The views of a scene show one set of named points, each view turned or mirrored, and shifted as a whole, with a little noise and some points left out.

Scene 1
View 1
z66: [-22   0   4   7  -6  18  -9 -13  -7  -3  -7 -10 -11   0 -11  -2  15  -4
   3 -14  14   0   3  -1]
z258: [ -4 -15  26   0  -9  19 -19  25 -27  -9 -20  39 -29  14   1  25  21   9
  17 -19  14 -31  25  15]
z161: [ -9  -7   3   2 -16  22  -2   8 -25 -21 -20  18 -29  25  -2  22  20   2
   2 -36  12 -15  23  23]
z356: [-20  -6  24  10 -22  19 -22 -12  11  12 -22  16 -13 -20 -10 -17  -7  17
   2  -2  37   0  -1 -30]
z678: [-12  -9  23   6 -21  -6  -1   2  -6  14 -21   8  -8 -10 -27  -9  13   4
   6  12  24  -4 -10 -13]
z694: [-32  -1 -10  15 -27   8  21 -27  -2  -3 -29 -13 -10   3 -22 -11   0  11
 -14 -24  35   8 -13   0]
z104: [ -7  -1  14  16  -8   9 -25 -16 -16   4   2  12 -13 -10  -7 -20  -2 -27
  23   2   1  -1  -6 -17]
z548: [-10 -12  15  13  -6  20 -22  -2 -26 -11 -14  39 -28   4   7   4  -2  -8
  28 -25   8 -21  12   7]
z21: [-16   3   1   8 -21  21  -3  21 -20   4 -12   6 -30  31 -13  24  40  20
 -18 -14  33 -14  12  13]
z508: [-14   7   7  15 -30  18 -17 -16   5  12  -8   2 -14  -6 -15 -21   0   3
 -11   0  34  13  -6 -28]
z808: [-24   0   6   9 -12   6   2  -8  -6   9 -10 -16  -6  -2 -24  -6  21   0
  -3   3  19   2  -8  -5]
z956: [ -4  -3   4   2 -22  20  -5  -4 -16 -18 -18  10 -23  16  -6   8  10  -6
   0 -30  11  -2  19  10]
z630: [ -4  11  -9   6 -15  20  -8 -20 -16 -17   6 -17 -14  13 -10  -7  14 -34
  -4 -20  -3  17   8   2]
z311: [-25   8 -21  30 -35  19   6 -34  -9  -2 -18   4 -24  11  -8 -21 -13  -1
 -17 -27  37  11 -16 -10]
z813: [ -5  -2  -9  19 -45  13   8 -28 -16 -20 -32  28 -27  15  -5 -18 -26  -8
  -8 -39  28  12  -2  -4]
z422: [ -6   0   9   3 -23   5  -1 -13  -5  -3 -13  -5  -7  -1 -22 -12   6 -13
  -1  -6  11  10  -1  -9]
z920: [-20  -3  18   9   1  -1 -10  20 -20  25   3  -5 -10   3 -25  10  46   5
   9  22  16 -21  -7   0]
z561: [-12  10 -15  12 -46  16  11 -45   8 -16 -23 -14 -10   3 -18 -30 -21 -13
 -26 -30  26  38  -6 -18]
z692: [ -8   1   4   7 -12  16  -9   0 -22  -7  -5   5 -20  15  -9   6  20 -12
   2 -15   9  -5   8   7]
z302: [ 14 -15  31   3 -21   0 -21   8 -27  -6 -20  47 -21  -1  -6  -5  -4 -18
  29  -3   2 -13   9  -6]
z345: [ 15  -6  14   7 -28  11 -15  11 -34 -15 -14  42 -32  22  -2   6   5 -18
  12 -19   5 -10  16   7]
z455: [ 16  -9  19  -2 -29  11 -13 -10 -17 -25 -23  32 -20   4  -5  -7 -13 -27
  15 -25  -1   6  19  -3]
z286: [ -3   8 -11  15 -48   8  12 -11 -15  -4 -21   5 -25  25 -21  -9   4  -3
 -26 -19  33  14  -5  -6]
z910: [-11  -4  14   6 -16   4  -7  -7 -10   4 -11   2  -9  -5 -18 -11   9 -11
   7   1  12   1  -4 -10]
z366: [-16 -11  16   9 -20   1   3  21 -20  13 -23  18 -22  12 -21  13  28  21
   0   1  31 -23  -3   5]
View 2
z161: [-28  -8   0 -24 -14 -20  13 -31  -4  -4  -2 -17   0   4  33   8  12  16
   4   3   0   8  15   9]
z356: [  9  18 -24  10   5 -12  34  -6  -6  -6   3 -24  -6   8 -22  -3 -43  17
  -5   0 -13 -11  19 -26]
z66: [ -3  -2 -26  -4  -6 -11   5 -19   2  -8  -3 -14   2  10 -14   0   2   1
  11  -2  -6  -7  32  -5]
z311: [ 11  36 -31   9 -13 -23  30 -20   0  16 -13  -2 -15  13 -28 -12  18  22
   6   6  10  -2  21   8]
z692: [ -6   0 -10 -12  -9 -12   4 -21  -3  -7   4  -5  10   1  11   0   7   6
   6   0  -6  -3  32  10]
z561: [ 17  52 -27  11   8 -41  25 -19  26  18 -12 -27 -16  22 -42 -21  21  11
   4 -13  14 -13  16  14]
z258: [-28 -23   8 -22  -8 -10  18 -26 -17 -12   8 -13  12  -9  46  10 -22  19
  -5   8 -15   5  18  -6]
z422: [  7  13 -14   0   9 -23   6 -22  10   2   7 -16   8   6 -18 -15  -2   5
   8  -8 -11 -14  30   3]
z286: [  5  42 -11  -8  -7 -32  20 -26  -4  13  10 -13  -9   8 -12 -22  14  28
  14   2  -3  -1  18  21]
z630: [  6  15 -18  -2  -2 -18  -4 -18  16  -7  -7  -6  12  10  -6  -2  32 -10
   2 -11   5 -11  41  22]
z808: [  4   3 -26  -5  -5 -11  -2 -21  -4  -4  12 -12   4  11 -31 -13  -5   6
  26   1 -18  -9  35  -5]
z678: [  6   3 -13  -1   9 -15  10 -23  -7   3  22 -13  10  -1 -22 -20 -31  17
  16   3 -28 -13  30 -14]
z548: [-12 -19  -6   0  -3 -10  27 -23  -3   1 -11   1  13 -10  29  10 -10  12
 -21   8   0  -5  23  -7]
z910: [  7   2 -16   2   7 -16   6 -20   2  -1   9  -8  13   0 -15 -12 -12   5
   5  -3 -17 -14  35  -5]
z694: [ -3  16 -31  -1  -6 -30  18 -31   7  18  -5 -21 -19  19 -39 -19   8  20
  26   3  -2  -3  15  -4]
z813: [  0  30  -6   5   3 -40  43 -31  12  30 -14  -9 -11   0   4 -16  15  29
 -14   2  16  -6   6  13]
z508: [ 20  36 -26   8  -2 -13  23  -5  -7  -5   6 -16  -3  10 -32  -9 -17  14
   2  -2  -9 -10  29  -5]
z21: [-22  10  -7 -33 -29  -9   4 -22 -28 -14  18 -15  -5  11  13   0   0  25
  29  11 -15  16  21  11]
z104: [ 17  -1 -20  17  11  -7  13 -13   6  -1  -2  10  23  -7  -8  -5 -11  -3
 -15   0  -8 -21  44  -7]
z345: [-10   2  13 -10   4 -21  20 -26  -4   3   6   1  19 -14  42  -3  -2  19
 -18   4  -6  -5  22  15]
z455: [ -3   6   7   3  21 -32  22 -24  20   7  -3 -15  18  -8  26  -5  -3   6
 -25 -11   0 -18  21   8]
View 3
z694: [-44   8  18  -5 -20 -12  -6 -13 -23  43 -10 -11   5 -11  10 -12   5  -9
  -3  -5 -10  29 -11  10]
z920: [-11   8  12  28   6   2 -26  29 -20 -23 -15   6  -6  25   1 -16  -6   9
   2  18 -11  -5  -5  -2]
z508: [-22  16   2 -13 -11  10  19  -7 -13  26  -7  -1  -2   0  -1   1 -11 -16
  -2   2  -9  -8  -3  12]
z311: [-45  11   6 -23 -27 -10  17 -36 -13  33  -7   5  -7 -15   9  -8  -1 -11
  -4  -9 -14  24 -15   3]
z813: [-54 -20   5 -31 -41 -21  22 -33  -7  21  -3  -6   1 -21   5  -3  -1 -28
   4   4 -11  28  -5 -10]
z302: [-23 -46   4  -8 -34 -11  15  14  -6 -30  12   6  -7  12 -10   8  -8 -26
  11  29  -3  -5  15 -16]
z366: [-39 -10  18   6 -10  -7 -16  27 -25 -19 -20 -12   1   5   2 -19 -11   2
  11  11 -21   0 -12 -15]
z678: [-26  -3  12   6  -9   7   1  26 -26   6   4 -10  -4   7  -1 -10  -4  -9
   6  16   2  -3   1   6]
z692: [-20 -12   7   5 -18 -18 -12 -11   0 -11 -21   9   6  14   2  -2  -3 -15
  -3  17 -18  11   1 -11]
z104: [ -3  -9   2   5 -22  -5   9  -6  -3  -1  14  25 -13  21  -4   9   1 -16
  -6  20   3   2  13   9]
z910: [-16  -6   7   6 -16  -3   1   4 -12   7   2   3  -2  12  -1  -1   0 -15
  -2  17  -1   5   6   4]
z561: [-38  12   2 -20 -22  -4  20 -45  -4  61  -8 -12  11 -19   6  -1   7 -33
  -8   4   4  29   0  15]
z808: [-18  12  12  13  -5  -2 -13   3 -18  16 -10   0   1  11   5 -10   2  -5
  -3  10  -4  11  -3  10]
z630: [ -9   0  -2   8 -15 -18  -8 -40  14  11 -18  15  10  13   6   4   7 -25
 -13  23  -3  26   8   2]
z956: [-28 -23  10  -4 -27 -26 -11 -14   3  -2 -23  -2  17   5   1   3  -3 -26
  -1  15 -22  16   1 -15]
z548: [-21 -40  14 -11 -44 -30   0   1  -5 -22   1  19  -5  16  -4  11 -11 -16
   0  10 -29   2   4 -18]
z422: [-21  -3   6   4 -14  -4   2  -7  -8  19  -5  -5   6   5   1  -2   3 -21
  -2  20   4  13   7   7]
View 4
z302: [  2 -24 -12  -3  18   4   7 -10  20 -16  12   3   2 -10 -36   8  30 -15
   2  11   4  12  -4 -15]
z678: [  2 -15  15   4 -17  10  29   8 -15 -11  18   2  -8 -14  -3   5   1  -4
   1  27   7  14 -11   1]
z692: [  0  -7 -10 -10   8 -18  15  14  11 -23   5  10  -2   1 -13 -15  -4 -16
 -23  18  13  -1  -2  15]
z956: [  5  -4  -2  -6  18 -23  17  -5  24 -24   8  16   1   7 -12 -12  -7 -16
 -22  22   1  -5  -4  22]
z422: [  3   0  17  -6  -8  -1  26  -1   2 -16  20   6  -2   6  -5 -24  -9  -8
 -11  19  11   2 -15   2]
z286: [ 20 -16  28 -11  -4 -24  32  -3  12  -6  40  20 -10   3  16 -22 -20 -21
 -15  11   2  -5 -15  20]
z694: [  4  -6  39   3 -12 -26  45  -7  -1  -6  32   9  11   2  16 -19 -25  -6
 -25  29  13   3 -16  29]
z920: [-10 -13 -12  -3 -18   6  18  50 -26 -21  -4   6 -13 -20  -5   9  -2  -7
 -18  30  18  14   0  13]
z910: [ -1  -5   8  -3 -10   1  24   4  -4 -15  13  -1  -1  -2 -11 -14   0  -6
  -9  21  16   9 -11   1]
z161: [  0 -10 -12  -3  29 -31  13   3  28 -30   0  24   4   0 -14   2  -6 -19
 -33  25  -3  -4   6  32]
z561: [ 21   4  44 -13 -12 -25  45 -31  15  -4  47   1   1  23  14 -53 -26 -11
 -10  13  12 -10 -27  14]
z548: [ -3 -20 -18  -1  24 -23  15 -11  26 -19   4  -5  15 -10 -30   3  20 -14
 -15  20  18   9   4  11]
z104: [ -3 -11  -5  -9  -5  -1  21   1   2 -10  14 -19   7  -1 -23 -26  16 -10
  -4  11  35  10 -10 -13]
z258: [ -3 -21 -28   2  28 -16   7   5  22 -30  -9  14  -2 -17 -28  26  14 -17
 -15  30  -5   6  12  25]
z455: [  8  -8   1  -6  24  -6  11 -27  32 -20  16   8   5  12 -31 -16  13 -15
  -5   8  -1   1  -9 -11]
z356: [ 10 -11   9   3 -18  -6  41 -26  -1  -9  20 -28 -10 -14  -4   0   4  -3
  15  38  13  11  -8  19]
z21: [  9 -15 -14  -9   4 -28  20  29   5 -26   3  23 -19 -14   8  10 -17 -21
 -26  31  -4  -4   7  48]
z366: [  2 -26   3   3  -1 -10  23  23  -6 -16  10  20  -9 -24   0  26  -2 -14
 -16  31  -2  12   1  26]
z808: [ -3  -2  14  -3 -19  -3  32  19 -16 -16  13   3  -3  -3   4 -16 -14  -4
 -17  27  19   6 -12  15]
z813: [ 18 -22  30  -8  16 -36  32 -35  34  -1  45  11  11   6   0 -22  -4 -22
 -14  10   7  -1 -13  14]
z508: [ 15  -8  11 -10 -23 -11  37  -9  -3  -7  27 -19 -18  -5   7 -23  -7 -10
   8  24  19   2 -14  16]
z66: [ -5   2   1  -4  -6 -13  30   5  -1 -21   6  -4   5   3  -7 -21 -11  -6
 -20  28  21   2  -7  21]
z345: [ 10 -25 -16 -12  29 -16   3  -1  32 -19  13  18  -3  -5 -27   1  17 -26
 -12   6   0   0   1   2]

Which points are out of place in each view (at most two, in the order of its rows)? Write none if all are in place.
view 1 => none
view 2 => z311, z813
view 3 => z104
view 4 => z286
